Points on a hilly landscape, in no order, each with its height.
A ball rolls from a point to the lowest of its 3 nearest points, and stops where none of them is lower. Distance is the straight distance between rows; heights are no part of it.
Q_889: [102 153 170 105 103 105 139  72 169 104 142 158]  height 87
Q_923: [133 120 173 148 156 116  95 156  69 160  46  72]  height 792
Q_476: [178  75  82 113 178 185 107 193 119 121 109  72]  height 586
Q_991: [118 179 159 129 116 113 128 103 121 124 112 120]  height 118
Q_178: [107 200 141 130  92 114 134  95 136 113 116 120]  height 161
Q_94: [148 136  66 130 118 178 131 177 110 126 140 101]  height 580
Q_953: [127 132 210 131 153  98 104 107 107 137  73  99]  height 445
Q_479: [126 172 108 126  90 128 146 114 137 125 150 142]  height 437
Q_727: [124 149 167 147 138 115 100 150  81 149  73  77]  height 702
Q_610: [116 185 167 117 115 110 131  86 153 112 112 131]  height 160
Q_54: [112 169 122 151 114 132  99 170  71 153  78  60]  height 581
Q_117: [155  52 101 130 178 157 130 160 149 126 151 140]  height 594
Q_830: [128 149  88 130 101 156 124 173  73 146  92  89]  height 517
Q_707: [108 195 151 131 114 112 113 123 103 127  76  90]  height 305
Q_494: [129 136 141 137 125 127 123 117 108 143 114 124]  height 159
Q_517: [145 136  66 132 109 172 145 147 114 125 150 123]  height 597
Q_25: [124  48  95 112 154 118 142 132 162 113 193 186]  height 290
Q_567: [152  74  83 120 160 161 143 162 146 104 162 144]  height 561
Q_873: [152  98  86 132 144 176 123 177 110 133 125 100]  height 570
Q_200: [112 214 136 111  76 117 146  78 164 110 152 153]  height 266
Q_20: [136 114 124 149 131 141 100 149  80 149  98  87]  height 504
Q_415: [117  82 116 117 138  97 150 115 169 120 192 196]  height 45
Q_687: [108 127 113 121 101  98 147  96 168 127 183 185]  height 353
Q_615: [136 116 133 137 132 116 137 109 144 143 137 150]  height 254
Q_237: [118 138 187 121 130 105 125  95 138 130 104 126]  height 229
Q_779: [134 126 102 129 115 122 152 119 135 129 162 158]  height 368
Q_673: [109 117 148 110 122  79 145  88 170 117 170 183]  height 400
Q_468: [157  66 116 135 170 157 112 170 100 143 106  94]  height 495
Q_407: [148  61 136 137 178 136 115 152 113 143 123 128]  height 234
Q_358: [127 143 153 134 117 115 127 113 133 132 125 133]  height 174
Q_839: [125 138  94 130  95 122 163 109 155 114 183 175]  height 402
Q_42: [127 126 176 116 137  94 129  90 159 134 141 155]  height 268
Q_224: [124 149  99 139 108 143 121 160  91 143 118 102]  height 477
Q_874: [105 172 175 130 129 107 110 111 110 131  72  99]  height 233
Q_579: [164 110  68 116 137 192 115 182  99 122 117  72]  height 575
Q_821: [139  79 142 132 161 122 133 131 135 143 138 150]  height 460
Q_931: [128 107  59 117 112 147 157 128 153 117 191 165]  height 119
Q_131: [ 82 233 150 113  93 118 129  90 147  86 111 130]  height 267
Q_577: [134  83  80 124 133 143 144 142 151 109 184 169]  height 446
Q_568: [ 83 205 174 112 100 117 115  72 185  95 126 142]  height 317
Q_79: [107 187 166 113  86 110 138  80 166 101 120 139]  height 188
Q_635: [100  47 105 103 161  94 151 120 165 103 203 210]  height 251
Q_40: [141  80 122 127 137 108 140 127 148 136 160 166]  height 366
Q_211: [119 174  97 140  97 128 135 138 104 133 130 112]  height 447
Q_894: [142 100 136 140 147 128 120 138 102 142 109 110]  height 365
Q_318: [153 106  89 136 139 180 108 191  87 146  94  62]  height 582
Q_623: [138 110 192 144 149 116 111 126 105 159  80 102]  height 621
Q_204: [156  98 100 136 135 153 135 143 128 122 155 136]  height 600
Q_892: [111 191 115 137  91 127 126 140  88 138  94  94]  height 389
Q_926: [112 129 204 115 139  98 121  71 173 115 113 160]  height 291
Q_531: [126  95 110 137 128 108 144 104 165 129 171 175]  height 236
Q_401: [157  75 161 149 179 144  98 164  89 156  81  91]  height 719

Where does a ball stop that starts at each point below?
Q_779 => Q_415
Q_830 => Q_991
Q_476 => Q_407
Q_567 => Q_931
Q_40 => Q_415
Q_131 => Q_991
Q_211 => Q_991
Q_54 => Q_991
Q_687 => Q_415

Call two points neighbours if one is among the 3 nearest of the other. Go from one point of each pair to the other, from neighbour to neighbour, staying as low as possible. Name the highest point that can't be avoided.
Q_889 / Q_407 => Q_894
Q_931 / Q_889 => Q_779
Q_889 / Q_991 => Q_610
Q_407 / Q_415 => Q_40
